Points on a hilly landscape, in no order, each with its height.
From any point a ball takes the steepest step (drop divided by distance) to one of its 2 nearest points. It stops when none of these is lower. Distance is the straight distance between rows; heights are no part of it.
Q_185 (h 282): [134  85 132  88 120 160  95 112  98 124 145 148 110 122 116 139 146 139
 133 137 140 129  87 121 124 141]
Q_473 (h 470): [133 199  66 126 152 101 120 103 162 117 109 148 144 144 151 171 108  81
 106  81 130 121 112 140 116 153]
Q_549 (h 193): [101 108 165 152 171 134 147 172 149 103 115 159 154 147 120 178  95  75
 154 100 124 137 123 150  96 104]
Q_287 (h 649): [ 33 177 156 148 164  84 154 110 198 117 126 165 158 155 124 133  64  52
 135 132 149 141 114 106 123 129]
Q_587 (h 362): [181 125  67 143 135 177  87 116 111 140  89  94 140 113 160 132 178 131
  91 111 112 104 169 149 141  95]
Q_977 (h 622): [ 68 168 173 168 147  82 171 136 175 106 132 149 165 140 112 129  55  54
 125 123 111 136 148 155 110 103]
Q_611 (h 240): [113 180 128  75 144 116 119 109 118  90 158 155 141 138 149 162  75 145
 103  49 154 130  83 143 123 156]
Q_325 (h 327): [120 118 174 133  97 117 157 112 128 184 159  99  81 105 127  91 183 155
 163 217 115 154  98 115 137 128]
Q_529 (h 530): [158 175  66 115 181 155  71 148 117 132 137 137 138 147 133 141 137 142
  64  72 124  84 124 152 106 117]
Q_909 (h 339): [185 132  60 126 136 173  70 109  99 145 106 108 128 117 155 118 171 147
  79 111 113 101 153 148 126 104]
Q_294 (h 331): [121  63 148 104 123 152 133 119  90 132 135 153 108 136 100 158 144 130
 147 135 157 128  71 114 127 137]
Q_762 (h 576): [ 68 183 156 158 126  61 176 115 177 133 130 141  94 117 137  80 100 113
  86 118 119  98 187 131 135  97]
Q_2 (h 547): [170 102  96 140 106 161  99 146  98 139 115  83 152  98 185 131 192 150
 146 185 123 154 160 134 155 114]
Q_806 (h 615): [ 57 161 187 159 132  66 171 127 194 125 117 149 121 118 126 100  84  78
 127 139 102 119 178 120 147  87]
Q_153 (h 214): [152  96 133 143 103 129 122 106 106 159 140 103 148 114 184 110 181 158
 184 215 126 139 116 134 160 141]
Q_992 (h 514): [ 91 163 178 143 141 106 157 166 128 103 132 156 154 114 103 126  70  56
 114  83  84 158 143 158  93  90]
Q_203 (h 610): [ 68 134 172 132 170 110 148 112 163 119 164 171 129 141 117 131  74  71
 141 113 158 126 105 138 112 147]
Q_698 (h 293): [ 97  75 145 193 147  94 171 141 177 130  69 154 131 147 109 155 111  93
 187 157 135 134 157 139 139 129]
Q_753 (h 433): [153 140  91 125 115 118 125  71 131 130 125 127 134 121 152 117 140 123
 106 127 132 108 156 143 160 154]
Q_263 (h 639): [ 90 101 178 119 147 131 151 135 120 114 166 158 106 133 107 126 100  96
 135 111 166 120  83 118 111 145]
Q_158 (h 212): [155  71 122 155 123 131 142 206 112 140  78 121 149 111 105 113 158 135
 176 157  75 170 157 105 121 115]
Q_579 (h 661): [ 86  99 189 143 149 107 158 136 145 122 139 157 105 141 104 125 110  90
 152 135 158 114 108 129 119 128]
Q_157 (h 223): [112  85 143 119 117 122 147  44 170 146 122 143 132 155 121 143 114 135
 172 141 146 105  94  94 146 163]
Q_554 (h 541): [158 110 109 160  98 141 121 152 114 142 122  61 144  87 185 107 198 146
 152 203 128 151 163 145 160 126]
Q_896 (h 251): [111  86 141  84  98 140 123  74 123 115 163 133 113 136 120 138 111 182
 140 130 156 105  51 126 121 174]
Q_479 (h 485): [152 164  99 117 178 158  80 163 101 116 155 120 149 150 113 138 129 140
  55  73 128 106 122 128 101 116]
Q_957 (h 310): [127 123 156 130  94 128 136 117 119 169 158  90 106 106 137  88 186 149
 162 207 124 151 120 127 127 137]
Q_974 (h 213): [109  82 160 152 177 147 152 173 141 105 105 160 141 148 117 184 118  90
 157 102 133 131 110 134 111 108]
Q_904 (h 701): [112  76 192 143 100  94 173 167 135 153 136 113  89 130 102 112 143 135
 160 156 153 141 107 102 111 108]
Q_956 (h 290): [133 120 144  77  71 135 109 103  90 130 184 123  93 118 115 101 152 176
 135 176 132 143  81 105  97 156]
Q_772 (h 442): [167  62 111 157 129 164 100 188 105 155 103 101 155 143  92 133 160 178
 160 159  94 161 140 111 104 109]
Q_606 (h 502): [ 86 189 126 116 111  49 146 102 154 172 131 112  72 103 145  38 158 157
  82 133 122 110 169 131 130 115]
Q_910 (h 353): [106  99 172 129  91 112 164  97 105 181 163 111 106 124 120 111 171 145
 176 205 137 137  91 104 139 141]
Q_755 (h 255): [120 151 141  71 116 143 118  90 113  86 163 126 109 127 133 138  97 197
  97  88 151 121  71 144 139 166]
Q_426 (h 372): [135 141 108 141 137 117 134 107 163 106 104 134 137 139 130 162 128  79
 117 123 136 120 157 156 150 144]
Q_234 (h 843): [ 93 154 175  79  94  92 124 111 122 122 181 136  75 105 111  70  89 177
 106 129 155 130  82 115 130 158]
Q_25 (h 307): [125 154 134  65 119 153  98 115  88  94 164 139 100 116 125 124 108 191
  79  93 145 129  70 116 130 158]
Q_878 (h 631): [ 46 155 163 131 171  97 148  99 177 131 150 181 144 152 122 141  53  66
 152 113 152 144  95 109 117 141]
Q_867 (h 283): [ 87  67 141 213 153  88 201 158 172 126  73 167 140 150 106 173  93  83
 188 151 123 138 140 121 136 126]
Q_135 (h 737): [100  73 183 125 111 101 171 115 104 145 155 149 111 144  80 148 126 112
 171 153 174 123  89 114 147 144]
Q_233 (h 469): [147 194  36 168 144 118 117 106 175 128  52 121 156 135 161 182 120  37
 123 105 115 106 125 148 115 131]
Q_411 (h 562): [175 159  63 129 179 172  81 142 117 133 124 118 140 147 123 148 152 137
  68  84 109  77 127 154 116 112]
Q_329 (h 187): [145  79 132  94  82 151 101  78 104 127 155 125 127 116 142 144 147 161
 152 159 134 121  82 125 119 147]
Q_237 (h 536): [158 101 100 127 138 178  96 147 128 123  94 103 151 117 122 156 157 124
 128 121 118 124 163 148 155 107]
Q_51 (h 197): [157 110 128 120  88 128 108  87 120 145 146 103 145 108 166 105 168 150
 163 193 137 131 123 135 154 142]
Q_103 (h 803): [ 46 143 166  69  80  72 169  66 155 146 144 145  95 114 140  75 128 158
 160 146 133 126 124  92 156 149]
Q_857 (h 195): [ 93 104 143 102 117 120 138  45 172 143 130 138 128 148 127 132 106 160
 154 134 153 105  92 107 140 169]
Q_261 (h 384): [133 167 143 135 133 137 137 161 106  97 145 123 115 126 117  93 120 126
  59  83 104 122 151 108  91 106]
Q_246 (h 478): [ 85 171 169 110 140 127 152 151 121  97 176 119 116 108 100  97  84 113
  71  59 117 142 126 125  78 118]
Q_919 (h 535): [149 123 137 155  99 132 138 139 123 148 131  64 131 100 162  92 193 155
 151 212 116 154 158 142 156 131]
Q_374 (h 262): [167 147 158 130 135 153 118 182  94 110 140 124 125 143  93  98 113 141
  76 106 105 134 155  92 106  91]
Q_530 (h 520): [174 120  79 114  76 140  98  70 140 121 140  80 144 115 193 145 131 164
 140 139 151  82 121 116 167 152]
Q_379 (h 419): [181 143 109 155 123 132 113 159  96 125  71 122 132 123 130  98 169 148
  86 114  76 126 191 130 111  91]
Q_651 (h 611): [ 87 130 175 112 149 111 149 114 139 112 169 174 113 137 111 106  83 113
 135 116 154 120  87 122 131 168]
Q_925 (h 345): [161  47 110 126 138 191 102 139  95 163 116 120 128 131 102 187 155 147
 176 140 141 135  84 118 147 114]
Q_629 (h 567): [136 128 181 150 181 154 121 202 106 125 119 145 156 121  87 136  85  96
 125 100  82 166 138 125 107 101]
Q_71 (h 357): [146 128 121  84 175 182  75 165 121 120 158 142 152 143  95 166 121 127
  99  95 139 104  81 131 131 131]
Q_402 (h 274): [ 99  65 137 205 170 107 198 163 166 120  78 160 153 157 109 203  92  74
 186 139 127 143 123 121 126 129]
Q_485 (h 239): [ 98 108 146 162 173 111 154 146 177 116 107 165 154 163 122 212  77  44
 169 115 161 147  87 135 107 116]
Q_745 (h 437): [143 153 119  94 165 174  77 160  94 115 168 124 136 139 106 134 121 155
  58  96 138 117  95 115 122 132]
Q_908 (h 264): [143  73 116 157 109 166 132 170 109 145 112  82 139 113 137 118 192 162
 175 185 103 170 144 119 111 116]
Q_283 (h 305): [164 153  72 115 149 162  82 116 109 125 109 121 114 125 145 102 171 149
  61  91 113 103 148 143 113 112]
Q_441 (h 393): [157 133  84  93 108 152 114  76 124 109 136 122 137 121 149 148 117 137
 111 101 130 106 110 138 158 164]
Q_655 (h 538): [ 79 162 156 140 140 101 148 149 142  91 132 159 183 133 102 146  59  50
 117  76 106 141 143 159  87  90]
Q_435 (h 774): [ 78 108 165 119 106  97 173  77 144 180 120 134 118 124 137  95 161 124
 202 182 133 139 136 110 164 132]
Q_154 (h 194): [117 120 135  70 113 151 111  77 132  93 159 133 106 137 130 145  95 191
 128 114 156 108  54 139 125 178]
Q_828 (h 574): [191  77  85 123 108 175 104 119 126 142  91 107 148 115 173 166 144 116
 198 145 132 123 120 117 175 125]
Q_244 (h 814): [ 61 142 171  71  83  81 143  90 146 159 167 135  91 112 124  68 128 179
 153 158 128 123  99  96 145 149]
Q_504 (h 381): [130 131 130 114  94 106 126 105 119 137 136 106 120 110 125  83 161 132
 129 163 140 126 153 146 145 140]
Q_750 (h 425): [147  73 123 136 123 178 101 166 102 148 110  99 129 131 104 141 176 168
 154 161 129 166 122 107 107 107]
Q_816 (h 435): [150 145 112 115 104 146 100 152  91 108 140 107 102 136 107  97 154 164
  67 122 121 121 160 104 109  99]
Q_996 (h 237): [122  70 139 140 177 164 140 166 133 127 101 150 136 154 111 195 133 101
 168 105 148 128 102 127 128 112]
Q_940 (h 825): [133 200  82 122 153 106 116 106 145 109 120 160 103 129 162  89 134 134
  85  94 128 110 150 180 118 152]
Q_335 (h 117): [145  93 113 103  95 143  98  58 163 136 166  86 141 132 183 138 125 175
 165 170 162  97  99 116 150 159]
Q_299 (h 335): [122 137 135  66  74 125 100 113  93 113 178 122  87 115 117  95 125 196
 114 153 128 146  87 109 107 166]
Q_633 (h 439): [120 171 166 144 131 108 156 159 119  98 144 121 120 110 127  88 100 101
  74  82  95 122 155 129  94 101]
Q_54 (h 180): [131  81 121 174 162 116 137 240 124 140  73 156 139  88 106 117 121  83
 149 153  74 164 197 111 122 113]
Q_39 (h 663): [ 60 182 136 145 171  76 138 107 185 123 127 160 161 155 125 149  64  55
 120 123 148 143 127 118 131 131]
Q_8 (h 456): [182  77 123 155 134 154  95 198 100 134  84 113 157 132  88 125 146 167
 142 148  85 156 148 114 118 108]
Q_65 (h 343): [115 116 155 142 122  93 141 130 155 126 107 129 121 125 107 107 146 115
 154 157 142 121 168 144 147 129]
Q_251 (h 440): [122 167  94 135 102  81 130  87 128 158 131 120 101 113 148  58 158 141
 103 143 127 105 176 150 145 135]
Q_744 (h 179): [160 109 118 109  78 128 105  72 115 134 155  98 156 108 179 125 146 167
 148 173 132 117 119 130 155 149]
Q_876 (h 241): [123  70 137 168 118 116 170  94 122 183 125 120 150 133 175 134 162 147
 216 208 139 138 118 105 184 145]
Q_145 (h 169): [117  64 142 186 149 105 164 229 120 134  81 172 131  87 112 118 109  77
 167 139  86 160 174 116 113 113]
Q_59 (h 467): [157 151 130 119  79 136 125 158 104 124 136  99 105 134 120  93 169 167
  83 140 111 136 172 105 105  93]
Q_922 (h 554): [182 106  79 141 113 161  85 143  99 146 106  75 157  93 188 146 191 150
 133 161 127 136 167 134 165  95]
Q_695 (h 365): [105 100 174  98  79  99 155  94  91 159 176 129  95 138  96 115 140 169
 149 171 150 120  65  96 113 156]
Q_597 (h 718): [ 95  73 187 132 111  99 172 151 109 149 151 133  91 132  83 128 132 117
 158 151 181 136  93  99 126 126]
Q_467 (h 315): [138 166  76 128 149 137 122 118 126 113 108 146 115 126 156 131 150 117
  85  91 123 102 151 157 126 129]
Q_111 (h 271): [138 156  82  97  93 142  89 105  75 121 147 123 101 109 135 101 155 180
  75 118 131 123 129 126 125 143]
Q_819 (h 308): [116  75 138 168 142 126 146 148 162 113  78 146 129 134 119 154 133 102
 172 143 136 130 149 155 135 132]
Q_307 (h 281): [ 98  82 155 128  95 119 161  42 149 169 130 115 155 146 171 129 145 150
 194 180 150 115 107  86 151 140]
Q_958 (h 524): [ 65 179 173 113 152 105 153 140 135 106 180 122 113 111 108 103  72 102
  86  71 145 141 120 155 100 139]
Q_513 (h 409): [141 150 101 123  89  96 116  73 107 145 143 104 121 107 151  79 159 142
 109 155 129 118 159 140 155 146]
Q_936 (h 306): [163  66 113 123 166 195 101 150 115 156 112 135 132 142  92 190 143 127
 155 114 134 111  72 130 136 115]
Q_790 (h 313): [152 124  96  88  89 152  93  88  84 117 151 113 123 106 144 124 140 171
  95 126 128 128 112 124 139 151]
Q_49 (h 270): [141  79 128 119 170 184 118 160 126 132 113 148 136 153  96 195 142 108
 162 102 145 112  83 127 139 121]
Q_670 (h 552): [ 67 177 152 134 123  44 162 115 176 150 133 133  80 110 150  61 120 128
  81 115 117 100 190 111 138  98]
Q_70 (h 220): [140 168  89 110 132 146  99 120  92 113 139 129  87 121 141  88 151 168
  52  97 133 114 131 130 108 130]
Q_351 (h 156): [114  75 170 186 158 116 177 205 119 123  91 168 131 103 104 131  96  82
 172 117  89 161 138 118 113 107]
Q_338 (h 561): [162  63  76 149 139 179 114 148 145 144  79 113 143 113 145 169 153 111
 192 134 129 137 147 138 155 121]
Q_256 (h 804): [109 197  91 137 161 100 130 122 147 102 133 157 104 137 165 109 116 118
  84  81 137 118 142 166 106 145]
Q_33 (h 414): [152 164  77 170 149 122 144 112 180 121  67 123 143 142 156 182 126  56
 116 120 114 114 159 159 131 123]
Q_584 (h 304): [132  49 148 126 104 125 159  91 105 143 127 134 133 143 101 180 137 123
 188 147 164 133  86 118 156 144]
Q_807 (h 560): [ 73 156 167 106 158 111 135 134 134  94 181 148 123 122 112 114  75 102
 110  93 157 138 102 147 109 155]
Q_686 (h 493): [192  97 102 159 152 161  92 177 113 119  78 105 167 127 101 151 152 152
 116 119  87 128 158 139 139 113]
Q_826 (h 472): [205  86 103 156 148 148  95 202 100 126  85 116 166 128  88 133 138 160
 121 135  77 153 161 127 129 120]
Q_657 (h 268): [146 174  72 111 146 158  93 118 109 119 124 136 105 118 155 108 157 147
  68  83 121 105 137 154 119 135]
Q_439 (h 397): [151 133 122  79 161 183  71 147  99 116 165 141 135 134  95 145 119 150
  93 105 129 114  73 116 125 142]
Q_471 (h 579): [200 113  71 124 111 180  69 125  93 150 123  86 145 110 152 151 169 142
 116 134 120 113 146 130 162 107]
Q_929 (h 320): [133 112 133  92 179 173  94 160 129 113 138 142 147 145 112 174 127 110
 122  99 140 113  93 126 129 127]
Q_884 (h 260): [102  71 155 149 105 116 183  62 129 175 117 120 152 140 149 141 151 138
 217 184 143 135 116  85 175 140]
Q_239 (h 238): [126 154  99  81 156 143 112 132 130 100 142 154 139 133 134 164 121 111
  95  83 135 119 114 137 139 146]
Q_274 (h 284): [129 132 122  93 156 163 109 138 139 102 134 151 140 136 125 172 132  99
 126  98 135 117 109 133 141 139]
Q_888 (h 165): [119 181 108  87 147 118 128 116 114  96 154 153 128 131 145 148 102 133
  92  63 150 118 113 144 134 158]
Q_336 (h 167): [ 81 105 135  97 107 128 129  28 179 148 136 118 130 146 153 125 111 168
 157 148 163 110 104  94 144 163]
Q_986 (h 526): [157 129 133 160  83 122 154 160 126 141 115  58 127  98 143  86 193 156
 147 191  86 160 183 138 127 119]
Q_823 (h 778): [ 95 217  83 149 163  84 131 119 167 110 125 158 119 153 171 122  91 100
  86  85 138 115 143 169  91 128]
Q_120 (h 147): [143  95 113  94  84 144  98  63 131 128 165 106 139 116 159 136 126 178
 157 162 143 101  92 132 135 158]
Q_903 (h 275): [136  96 129 148 103 149 131 153 113 141 120  81 123 114 138 110 191 162
 171 195 118 161 136 129 117 131]
Q_13 (h 291): [137 104 146 131  97 127 126 134 120 147 126  94 119 107 126 100 184 138
 161 188 139 145 130 142 123 133]
Q_595 (h 565): [192 112  75 118  96 172  72 117  94 145 125  92 155  99 187 149 175 147
 142 150 127 115 142 126 168 111]
Q_737 (h 322): [166 173 151 138 150 140 129 173  94 118 148 130 119 134 104  88 106 122
  66  88  85 139 159 105  95  87]
Q_456 (h 388): [181 127  90 155 124 153  95 128 111 131  75 106 137 120 150 115 178 146
  90 106  92 106 186 154 112  93]
Q_150 (h 471): [118 183 118 136 101  71 134 106 148 161 122 109  83 111 151  45 165 144
  95 141 118 100 186 147 124 117]
Q_404 (h 261): [125  75 148 124 121 119 157  68 131 147 124 158 128 153 112 151 120 113
 180 150 155 119  96 118 150 155]
Q_965 (h 864): [114 183 118 108 119  97 128  99 109 121 151 135  83 117 136  79 116 165
  82 111 146 115 129 145 143 159]
Q_227 (h 754): [ 95  76 167 135 107 101 170 108 113 170 137 132 113 145  92 129 144 126
 179 163 161 124 108 116 158 132]
Q_430 (h 354): [149 116 112  90 113 147 109  98 112 108 139 127 125 110 133 138 139 133
 111 120 131 123 121 141 144 151]
Q_840 (h 330): [190 149 135 129 135 161 102 174  91 106 167 116 124 157  92  95 109 158
  53 103 110 127 139 109  92  93]
Q_425 (h 144): [101 103 128 103 104 130 113  41 169 150 146  99 145 127 174 117 122 179
 167 168 155 106 106  99 157 162]
Q_924 (h 173): [100  99 178 170 163 126 161 188 127 114 109 165 146 128 113 149  89  77
 160 107 101 154 123 140 102 100]
Q_911 (h 527): [ 76 187 131 132 120  55 151 114 159 157 128 132  67 111 147  52 136 147
  78 121 131 100 180 129 137 118]
Q_726 (h 710): [ 72 214 101 151 162  58 130 101 169 127 125 162 151 153 149 140  48  76
  90  88 162 148 114 132 113 122]
Q_528 (h 600): [ 71 160 170 151 142  73 170 132 180 122 130 139 110 123 116 104  92  93
 111 134 117 107 179 131 143 110]
Q_703 (h 828): [ 83 149 164  80  95  86 128  88 124 141 164 134  87 121 110  71 106 188
 128 143 144 114  93 115 145 159]
Q_506 (h 519): [204 130 129 144 138 141 123 224  85 138 114 128 121 135  85 102 116 143
 105 131  94 167 189 116 133  92]
Q_47 (h 766): [ 79  98 178 139 108  93 184 108 133 185 123 132 106 134 113 110 165 124
 189 181 144 132 128 110 159 128]
Q_842 (h 598): [ 86 168 153 160 155  92 156 132 166  94 135 146 142 144 128 135  89  74
 113 115 124 121 153 148 122 122]
Q_67 (h 464): [162 175  79 119 118 124 118  56 138 124 128 128 112 130 172 112 121 174
  96  89 127 104 119 162 135 163]
Q_415 (h 438): [110 171 159 103 150 151 131 160 110 107 175 110 127 122  94  93  93 132
  66  68 124 137 127 108  83 110]
Q_474 (h 503): [169 139  77 118  89 127 112  51 129 123 137  91 134 114 189 120 124 168
 120 119 135  96 129 131 157 154]
Q_637 (h 486): [170 162  66 119 104 134 111  47 144 131 125 103 122 119 203 107 110 190
 110 107 139  93 124 153 143 152]
Q_900 (h 792): [ 64 138 171  90 101  75 154  93 157 155 131 159 102 114 122  76 131 130
 154 147 135 122 135  97 157 147]
Q_898 (h 563): [ 90 151 151 131 159 133 118 159 131 100 127 156 188 141  97 162  58  66
 116  66 100 142 139 153  81  85]
Q_963 (h 515): [165 152 127 149  75 140 137 148 110 136 140  55 112 102 156  88 203 165
 117 195 104 160 171 127 126 110]
Q_688 (h 744): [ 82 225  81 158 164  59 120 102 186 123  99 162 147 156 165 121  70  81
  85  88 145 129 130 156  93 123]
Q_976 (h 551): [167  97  91 136 132 177 106 130 145 128  85 112 141 106 146 171 151 102
 165 129 133 130 150 145 164 124]
Q_10 (h 683): [ 67 189 109 147 163  72 137 112 177 115 140 156 153 156 133 146  55  65
 105  98 148 135 134 132 117 131]
Q_887 (h 687): [119  94 190 140 115 106 153 169 136 118 125 131  94 124 105  97 129 126
 147 137 143 128 125 117 105 112]
Q_34 (h 386): [137 170  81 154 153 123 136 134 160 105  91 137 144 142 153 175 129  73
  93 102 120 115 158 153 117 119]
Q_994 (h 392): [169 158 107 125 131 159  96 158  89 114 149 118 105 148 111  85 133 176
  45 108 109 114 152 109  93 100]
Q_141 (h 845): [127 197 101 119 141  98 126  83 123 117 126 153  87 126 151  83 125 152
  84  91 134 112 130 163 129 159]
Q_734 (h 303): [103  89 153  88  92 114 137  78 107 128 170 137 104 138 101 125 113 178
 146 151 154 106  58 109 114 167]
Q_719 (h 453): [174 145 125 141 123 138 120 170  92 121 101 117 127 137 109  98 150 153
  79 109  96 122 175 113 118  91]
Q_545 (h 375): [131 196  96  85 131 113 117 104 156  99 132 136 140 146 145 192  65 118
 125  53 152 118  87 126 128 167]
Q_311 (h 553): [171 121 147 165 182 160 115 227  94 131 117 142 153 125  77 123  92 102
 121 115  89 175 154 129 120 105]
Q_738 (h 540): [190  99  82 112  83 171  96  89 145 111 125  85 146 117 187 159 130 148
 168 151 150  83 109 100 165 142]
Q_133 (h 441): [146 178  56 175 147 131 126 122 169 121  52 107 158 139 147 204 121  36
 127 118 121 122 141 147 137 123]
Q_5 (h 436): [167 164  64 101 113 148 124  68 127 117 132 119 120 118 168 140 121 164
  97  76 120 100 112 149 139 164]
Q_577 (h 539): [188 116 141 156 163 147 117 228  95 131 112 140 138 131  79 109 106 121
 119 131  94 170 168 110 124 100]
Q_97 (h 403): [130  62 130 137 122 164 123 165  84 143 121 116 116 143  89 157 171 161
 155 153 147 156  98 101 108 112]
Q_363 (h 557): [206  99  84 116  85 175  94 108 137 117 102  97 157 118 195 168 135 128
 194 149 139 100 120 113 174 134]
Q_480 (h 226): [162  88 120 144 111 147 145 211 110 153  96 114 142 122 101 105 166 160
 169 172  71 179 156  94 113 105]
Q_163 (h 581): [119 152 183 139 177 143 126 195 103 129 137 149 165 122  70 136  78  78
 114  80  82 166 137 136  86  92]
Q_403 (h 361): [122 122 139 130 108 106 127 110 145 141 118 113 128 119 121 101 158 117
 150 174 141 131 167 149 155 141]
Q_77 (h 232): [135  90 138  87  85 152 100  97  85 136 158 132 110 121 114 133 154 155
 144 161 141 136  77 106 105 146]
Q_979 (h 360): [127  46 156 109 109 141 146 115  83 125 151 140 122 136  85 183 134 134
 159 140 162 136  68 105 144 139]
Q_470 (h 674): [102  77 181 159 137 106 165 154 142 121 123 140 100 136 104 121 126 107
 164 133 152 125 121 134 122 123]
Q_511 (h 783): [ 75 126 171 103 103  85 153  95 153 169 131 145 108 125 114  83 151 125
 168 164 136 126 137 114 155 131]
Q_400 (h 632): [ 52 174 187 158 146  77 183 125 199 119 138 149 132 124 111 112  53  63
 115 127 107 132 153 135 120  85]
Q_553 (h 244): [153  92 134 142  99 154 126 189 109 140 107 100 130 129 115 108 178 172
 168 168  92 168 147 108 109 107]
Q_729 (h 587): [ 89 149 163 111 166 108 139 120 147 102 161 172 128 134 121 122  81 102
 125 110 157 128 105 133 122 159]
Q_110 (h 544): [180 140  94 139 164 164  96 151 113 128  95 113 143 143 119 152 154 128
  78  98 104  96 157 147 129 102]
Q_586 (h 860): [107 168 144  89 101  97 126 107 107 117 163 129  84 111 114  78 109 177
  90 115 152 130 106 127 143 156]
Q_440 (h 215): [ 84 117 159 158 173 121 151 154 178 102 118 163 161 159 132 183  82  54
 157 107 142 142 113 148  90 109]
Q_125 (h 505): [138 203  38 136 143 112 112 117 173 120  81 143 149 147 164 179 107  62
 106  84 129 109 127 144 104 136]
Q_507 (h 227): [134  87 136 155 111 126 145 105 115 178 133 110 132 123 161 113 171 143
 198 210 134 140 114 129 165 145]
Q_604 (h 196): [145  97 139 158 130 114 135 215 118 132  81 141 138  92 107 111 136 115
 153 142  81 169 180 112 125 110]
Q_833 (h 377): [105  97 178 118  82 115 154  78  88 167 171 107 114 125 120 119 158 163
 171 197 131 124  75 103 126 151]
Q_302 (h 491): [193 138 133 135 107 142 120 196  87 132 117 115 126 147  97  95 140 166
  96 131  90 156 178 101 119  77]
Q_901 (h 480): [103 168 162 143 142 115 154 159 120  94 144 143 148 117 117 120  89  87
  88  75 100 130 156 141  90  95]
Q_609 (h 391): [141 161 141 108 149 169 107 167  98 100 175 118 115 143 101  89 102 153
  60  96 128 133 131  99  92  99]
Q_464 (h 584): [105 160 165 131 164 134 119 171 105 120 133 148 180 134  73 147  74  71
 109  69  92 161 136 152  80  85]
Q_48 (h 487): [157 141 132 112  70 148 120 161 106 131 138  83 108 131 117  99 177 175
 110 167 101 159 164 111 105  93]
Q_398 (h 356): [118 136 141  70 100 132 100 116  93  97 170 139  87 110 109 102 117 179
 100 126 148 142  77 111 119 167]
Q_565 (h 311): [124 184 102  72 133 132 123 101 121  93 141 138 135 149 144 190  82 148
 111  43 155 110  79 131 132 157]
Q_665 (h 263): [ 93  86 139 188 171 115 183 171 165 112  95 159 157 160 120 212  86  66
 184 125 142 147 108 137 110 118]
Q_348 (h 406): [153 150  92 124 124 115 131  85 149 115 119 141 128 132 138 142 131 103
 111 116 133 114 142 139 158 157]
Q_612 (h 374): [142  58 123 121 129 174 105 142  91 148 117 134 119 132  96 163 166 142
 155 138 143 142  92 116 128 121]
Q_323 (h 518): [174 113 100 150 141 170  93 150 110 129  91  94 147 128 115 157 163 141
  98 110 110 116 160 142 139 100]
Q_392 (h 501): [160 136 140 122  81 157 139 162 111 134 149  68 107 119 132  99 186 180
 135 188  89 167 169 110 113 100]
Q_955 (h 569): [ 86 170 135 147 154 102 146 140 153  87 144 144 162 143 128 153  70  68
 104  90 131 133 147 153  94 108]
Q_80 (h 573): [184  64  71 140 138 197 100 142 131 158  91 109 152 110 150 175 143 114
 205 129 131 121 122 122 172 124]
Q_603 (h 429): [120 192  88 107 143  95 124 106 152 108 133 154 140 139 142 181  87  97
 105  75 148 129 105 138 119 158]
Q_184 (h 325): [126 104 142 142 137 113 139 132 157 105  98 134 126 126 118 133 140 103
 151 142 136 128 162 160 146 130]
Q_264 (h 346): [137 120 123 127 139 135 129 117 158 111 108 140 135 135 116 155 136  93
 140 138 136 134 143 152 154 149]
Q_656 (h 352): [142 177  69 135 154 123 126 118 151 109 102 148 131 144 163 151 144  93
  95  85 115 103 152 158 114 127]

For each start below, name the point where the ball stops.
Q_67 | Q_70
Q_719 | Q_70
Q_233 | Q_70
Q_411 | Q_888
Q_528 | Q_184
Q_435 | Q_374
Q_125 | Q_888
Q_688 | Q_374
Q_392 | Q_374
Q_910 | Q_351
Q_595 | Q_374
Q_772 | Q_549
Q_979 | Q_335

Call two points neighbours if one is among the 2 nearest of the other. Go from one point of each pair to the other, from neighbour to neighbour, staying as low as possible. Name the highest point that can't be avoided.
Q_154, Q_184 | Q_833
Q_888, Q_351 | Q_411
Q_335, Q_154 | Q_398
Q_70, Q_888 | Q_125
